Each row is a point on a tangle of strands that fork and nearly touch. The rows are in no order.
Two points are linked if the straight distance between their rows is under 110. Some points are linked to none.
J39: -20  -41  -8  -7  -54  4  35  37  11  0  -6  33  0  -23  0  -47  6  -17  79  16  -8
J432: 27  -8  -40  -11  18  -18  17  27  21  5  15  -30  3  -9  6  9  -26  65  3  7  13
J860: -37  13  -11  47  -37  -17  -46  39  -12  7  34  -18  60  7  13  32  -21  2  -51  21  22
J398: -21  7  -41  -43  -20  3  36  24  -28  18  -12  4  -39  -19  -31  -10  35  -75  17  16  43
J207: 1  -21  37  -9  15  35  -27  8  -37  8  14  31  -70  10  10  -27  35  -18  10  21  -35
J792: 7  -25  6  38  39  12  -13  -56  26  -23  2  14  43  37  -9  35  -2  8  -12  -47  0
J755: 40  -18  -30  -15  0  25  68  -11  9  -32  -43  44  -22  7  2  16  30  -4  36  39  -25
J153: -21  -10  -35  -16  -53  36  21  -15  -30  37  0  24  24  -14  32  7  -23  21  1  -3  3
J568: 14  -47  27  -34  24  35  -21  -9  -53  -35  -21  60  -63  25  29  0  33  12  20  21  -64
J118: 7  7  24  27  11  6  16  -22  20  41  10  -39  -14  -49  -10  4  -21  -51  -30  -15  0
J742: 24  23  -3  -14  -1  6  24  -27  -8  -7  6  -20  -37  5  -21  -26  -32  -24  -44  -28  43
J814: 2  -20  -24  -26  -8  6  18  32  -14  -11  -10  -19  -31  0  6  8  5  47  6  7  47
J733: 40  -40  1  -13  23  74  -2  -2  -43  13  -40  25  -12  17  5  24  11  -14  14  5  -3
J525: 15  19  48  -8  -24  -17  -37  -13  -2  23  24  -55  -5  21  -33  2  9  -18  -27  -24  21
J797: 20  -8  2  -3  44  15  -10  8  11  -2  14  1  -1  -9  -5  24  -77  8  -11  -37  -1
J569: 20  38  65  67  48  -38  -50  -51  25  -20  36  -20  38  4  -25  5  13  -19  -44  -7  -18
J150: -26  20  -27  -4  6  -42  -19  -27  7  41  -2  25  -4  -31  38  23  -31  -16  -29  -22  -5
J829: 6  19  -29  -40  -42  1  41  10  7  24  -43  -1  -6  -15  -23  -2  -9  -14  40  -11  -5
J214: -41  22  -45  -29  -53  -9  44  39  -49  -11  7  36  -7  2  -27  -41  4  -6  36  -18  39
J265: -17  32  -17  -23  -15  2  -84  -13  29  -4  29  -25  72  -18  -1  16  -10  18  -59  -28  -19
J717: -23  12  -42  8  -32  -6  10  -36  4  18  -12  41  -4  -18  22  40  -26  35  -5  -17  1
J164: 22  15  35  22  48  -13  -10  -30  -2  1  10  -12  -18  45  23  43  50  39  -24  -22  -41
J231: -40  -23  -23  -10  -18  23  30  59  24  -25  -33  -2  -30  -6  -22  -13  8  17  32  20  35
J802: -10  11  -63  -17  -40  -12  7  18  -26  11  8  1  12  46  -34  -24  19  10  27  -7  52
J309: 19  5  21  28  38  -4  -25  -13  -9  21  -25  -2  -16  39  4  -21  -1  10  14  7  11
J20: -8  3  14  -2  -34  26  -51  -35  11  -9  38  -7  36  6  -12  32  -25  12  -46  -57  -4
J397: 20  -49  41  -9  68  28  5  -24  -17  -11  15  -14  -4  -36  25  4  -16  13  20  -13  -48
J273: 28  -2  25  -11  2  8  -2  -2  -17  13  47  19  -55  20  5  -58  -24  -22  11  13  -30
J895: 15  -23  -6  -37  -19  28  43  38  -17  21  -4  8  9  -11  12  -56  1  -55  46  25  14
J211: 0  18  41  -36  -32  13  38  34  -34  -39  -68  26  -31  -15  25  -16  24  -49  22  55  -28
J759: 30  9  6  -6  35  16  33  17  7  8  4  17  -6  -5  4  -22  -80  -20  30  0  -9
J754: 2  11  -29  8  -23  -4  69  6  -18  -21  -31  47  -12  -1  -2  -1  32  0  37  54  21
J594: 1  52  -19  6  -22  -25  -19  -21  28  19  11  -41  63  39  -7  -37  2  17  -30  -10  23
J283: -16  9  3  -17  3  14  -9  -23  25  35  -1  -11  18  -41  9  3  51  53  17  -7  -3
J100: -2  -37  -31  11  -11  47  -2  23  -24  31  -54  11  5  41  -8  0  11  -12  18  31  18
J463: 48  -8  46  -3  43  4  24  -18  -1  11  -11  -29  -36  32  22  0  46  40  -9  12  -57
J693: 3  -12  3  -17  8  0  5  34  3  27  16  -20  -3  -17  4  -9  -34  -48  38  -10  22
J763: 1  10  -7  -37  -55  -16  66  39  -36  -21  -69  2  -8  -19  13  -18  -12  -39  44  20  -7
J364: 9  -36  -17  -14  -21  0  -26  6  -1  12  29  -13  -36  -21  -19  25  -60  5  -24  -13  -8
J93: -7  11  -24  40  7  -22  17  -22  10  -20  24  35  -11  -6  -17  48  -33  -10  -25  -11  68
J800: -27  60  8  -14  -20  -20  -51  17  9  10  55  -24  74  -42  19  4  -8  -23  -53  -20  11
J502: 30  26  51  50  28  -56  -41  -43  -8  -15  37  -7  4  8  -22  15  -23  14  -20  16  -10
J404: -13  20  32  4  -13  -25  -31  16  -27  28  11  -24  -28  23  -22  -13  0  10  -6  8  44
J647: 1  32  -27  0  3  -6  40  46  -6  -22  -20  46  -34  21  -25  -11  9  39  43  56  -17
J809: 48  -40  -11  -23  -10  35  26  -32  10  -38  -50  9  -4  6  -6  -13  53  39  38  -5  -7
J958: 42  -13  25  15  8  30  46  10  23  24  -6  -44  -24  22  -7  9  24  19  9  28  -25
J22: 32  -28  22  -39  30  22  -22  -19  -51  -14  -36  27  -26  -3  22  -19  39  53  35  18  -42
J984: 18  -16  -59  -52  -13  12  18  17  -23  -20  -9  33  -49  -13  -26  -25  14  -41  2  26  29
J401: -8  -2  14  15  -45  -23  -50  -2  -10  -1  19  -12  38  22  5  44  -36  21  -22  -25  25
J826: 29  -6  -13  -35  -35  2  12  -22  -26  -7  -14  2  -50  10  -13  -73  5  -36  -16  1  26
J104: 6  -14  -19  -34  16  48  6  -14  -15  31  -6  53  15  2  32  11  1  2  22  -7  -33
J605: 14  21  6  36  29  -13  -6  18  -2  17  -38  16  -17  21  -12  -13  22  25  45  60  4
J240: -15  16  -27  14  7  -32  8  57  -4  26  -7  -21  28  -18  -34  -19  -33  -25  27  -5  46
J599: -11  12  18  14  13  0  -37  -20  19  18  30  -32  20  -27  -1  34  35  55  -33  -15  -12
J354: -9  -4  0  -14  -37  -6  25  38  2  -2  -17  -7  -46  13  -28  -18  66  -59  44  39  17
J299: -14  39  16  37  9  3  -1  -47  59  7  -2  -27  44  2  -8  31  7  48  -34  -17  -28
J471: -30  38  3  -14  -2  -28  -41  -9  -9  32  69  2  42  -31  6  4  13  -30  -12  -20  40
J924: -8  24  -52  -17  -24  5  -1  12  9  45  0  -50  27  28  -42  -25  11  -9  -13  -17  40
J49: 19  -12  53  1  46  -3  -33  -17  -29  -26  -37  9  -33  2  16  -26  9  60  21  -12  -13
J468: 17  -41  38  1  16  2  19  -38  -12  -13  -13  -16  -45  -43  27  -3  -25  3  -14  -16  -2
J46: 39  -35  -18  -22  46  -3  -18  -58  -20  -14  22  22  10  -26  1  -9  -17  44  -13  -10  8
J101: -30  -1  -32  4  -1  -56  -1  -1  17  61  16  6  30  -28  61  16  14  -42  9  -4  21
J648: 4  -22  3  -23  -23  33  14  18  9  -5  7  1  -64  -11  -20  23  -27  2  10  -11  -36
J606: 12  -5  6  42  15  -53  -68  -13  13  -44  25  -6  47  -16  52  39  -36  -37  -78  2  -5
J223: 21  -2  -9  17  7  15  3  18  21  46  11  -29  13  23  -8  42  15  0  9  15  -31
J106: -35  37  -14  26  -2  -15  -17  6  42  13  54  -16  32  22  -21  -40  -27  12  -20  -14  26
J293: -3  -30  -20  -16  -10  5  -20  48  -8  32  -34  5  -10  56  10  4  15  -6  62  9  -6
J548: 11  10  24  12  74  -32  -49  -50  17  6  5  -35  11  42  29  11  60  17  -39  -42  -58
J620: 26  -15  6  30  57  -56  -50  -53  -10  -29  27  -1  -18  -6  -19  -7  -18  -3  -45  -9  -22
J446: 25  -59  -6  -3  6  29  18  -33  27  -22  -33  -5  17  -16  9  -32  0  49  31  -8  15
J917: 10  7  1  -9  -27  -38  -2  2  16  -10  44  -45  -6  -3  -16  10  -28  -39  -37  -40  37
J378: 9  15  33  40  86  -34  -10  -55  22  -39  2  -41  65  4  35  24  40  13  -57  -49  -78
J62: -65  -9  -7  -48  -78  17  54  54  -54  -20  -17  48  -20  -16  -14  -21  6  -20  48  -25  7
J205: -4  -13  1  -32  -30  42  7  68  -26  -18  -46  27  -5  42  31  -1  40  9  61  47  -11
J71: 4  4  -10  56  50  -27  -29  -48  57  -23  -1  19  87  -2  31  28  -1  0  -11  -24  -19
J709: -34  5  -1  -36  -46  64  42  78  -38  -40  -54  23  -13  53  -19  24  13  -11  35  34  -5
J257: 35  -29  26  18  18  38  28  -2  -14  -47  -53  6  -57  -5  -31  -10  -19  32  10  40  -15
J324: 12  20  8  -47  5  35  21  3  -20  -53  -12  77  -28  8  -3  -13  -5  27  34  -3  -4
J25: -31  19  0  24  -15  23  54  38  -11  47  9  -6  -23  -19  7  1  18  -29  7  39  13
J875: 12  -45  30  2  36  71  20  -20  5  -27  -8  12  -1  -30  0  3  9  58  25  -6  -31
J61: -40  -13  7  -11  -61  25  62  66  -56  -38  -21  40  -13  20  -32  19  29  -37  52  15  30
J783: -59  -42  -8  15  -15  37  -4  -1  31  12  8  38  -31  -14  15  -28  0  6  17  -8  11
J472: -5  11  12  35  49  -9  1  -51  59  -12  26  -9  48  -7  22  18  2  27  -28  -34  -73
J830: 8  -13  30  16  15  1  -65  -24  27  -37  40  0  56  55  11  42  -17  7  -38  -60  -16
J143: -9  -34  -10  35  5  -23  -49  -25  5  12  31  -20  12  -1  52  13  -12  -24  -80  7  19
J14: -15  53  25  7  4  -26  42  -19  28  -6  -19  2  -45  -24  6  -2  -35  26  -4  -3  -16
J534: -1  -3  16  -36  -40  -5  36  29  -19  -30  -52  11  -16  -9  -11  -36  79  -50  14  87  -3
J102: -62  39  -21  10  -29  -62  18  46  -5  17  57  -31  38  3  18  4  -10  -44  -54  -29  33
J889: -41  -7  -1  -4  0  54  20  17  5  -22  -30  27  -23  -35  -1  -47  -11  28  9  26  11
J663: -28  -7  -32  22  -5  -1  -21  -3  39  30  29  16  2  7  -18  -37  -18  -5  13  -5  -3
J286: 26  -32  26  44  20  -2  7  -57  33  -6  13  -43  -12  -33  -9  14  -11  -15  -35  -17  -23
J904: 12  45  27  44  1  -37  -49  1  30  -7  27  -27  48  7  -28  15  -8  -56  -45  8  -10
J12: -19  21  5  30  -10  -19  -21  16  66  44  15  -39  29  9  -14  33  1  -38  -4  6  -12
J531: -1  -8  22  44  48  -72  -82  -56  17  -59  23  -6  7  -26  20  15  -27  -4  -67  -10  -19
J288: 8  43  -9  -54  -9  6  2  -6  9  22  -27  -18  21  -24  -24  -8  22  22  38  -21  15
J794: 6  16  -37  13  32  -43  14  29  22  10  2  -39  41  -5  -9  5  -29  22  13  9  56
J44: -51  30  -25  24  -42  -51  -7  39  -39  23  42  -22  30  -19  7  23  -47  -8  -55  11  23

A fork is a point with three links, a tip a point with one. Leave the first point through the second and follow the links. Name the first fork or tip that comes.
J826 / J984 | J472
J594 / J924 | J101
J754 / J755 | J118
J378 / J548 | J143

A fork is a point with three links. Follow the links from the first point to the second and name the forks in between, in order.
J20 / J620 | J472
J273 / J754 | J309
J265 / J829 | J20 J472
J231 / J364 | J693
J471 / J22 | J20 J472 J309
J12 / J605 | J472 J309

Name the points in between on the shortest way along the links from the first point to the second, in order.
J904 / J354 | J12 J223 J958 J463 J164 J548 J378 J472 J299 J599 J283 J288 J829 J763 J211 J534
J49 / J875 | J309 J605 J647 J754 J755 J809 J446
J471 / J143 | J800 J265 J20 J830 J792 J71 J472 J378 J548 J164 J463 J958 J223 J12 J904 J569 J502 J620 J531 J606
J205 / J231 | J709 J61 J62 J214 J802 J924 J594 J106 J663 J783 J889
J829 / J525 | J763 J211 J534 J354 J398 J984 J826 J742 J917
J924 / J150 | J802 J214 J62 J61 J709 J205 J293 J100 J733 J104 J153 J717
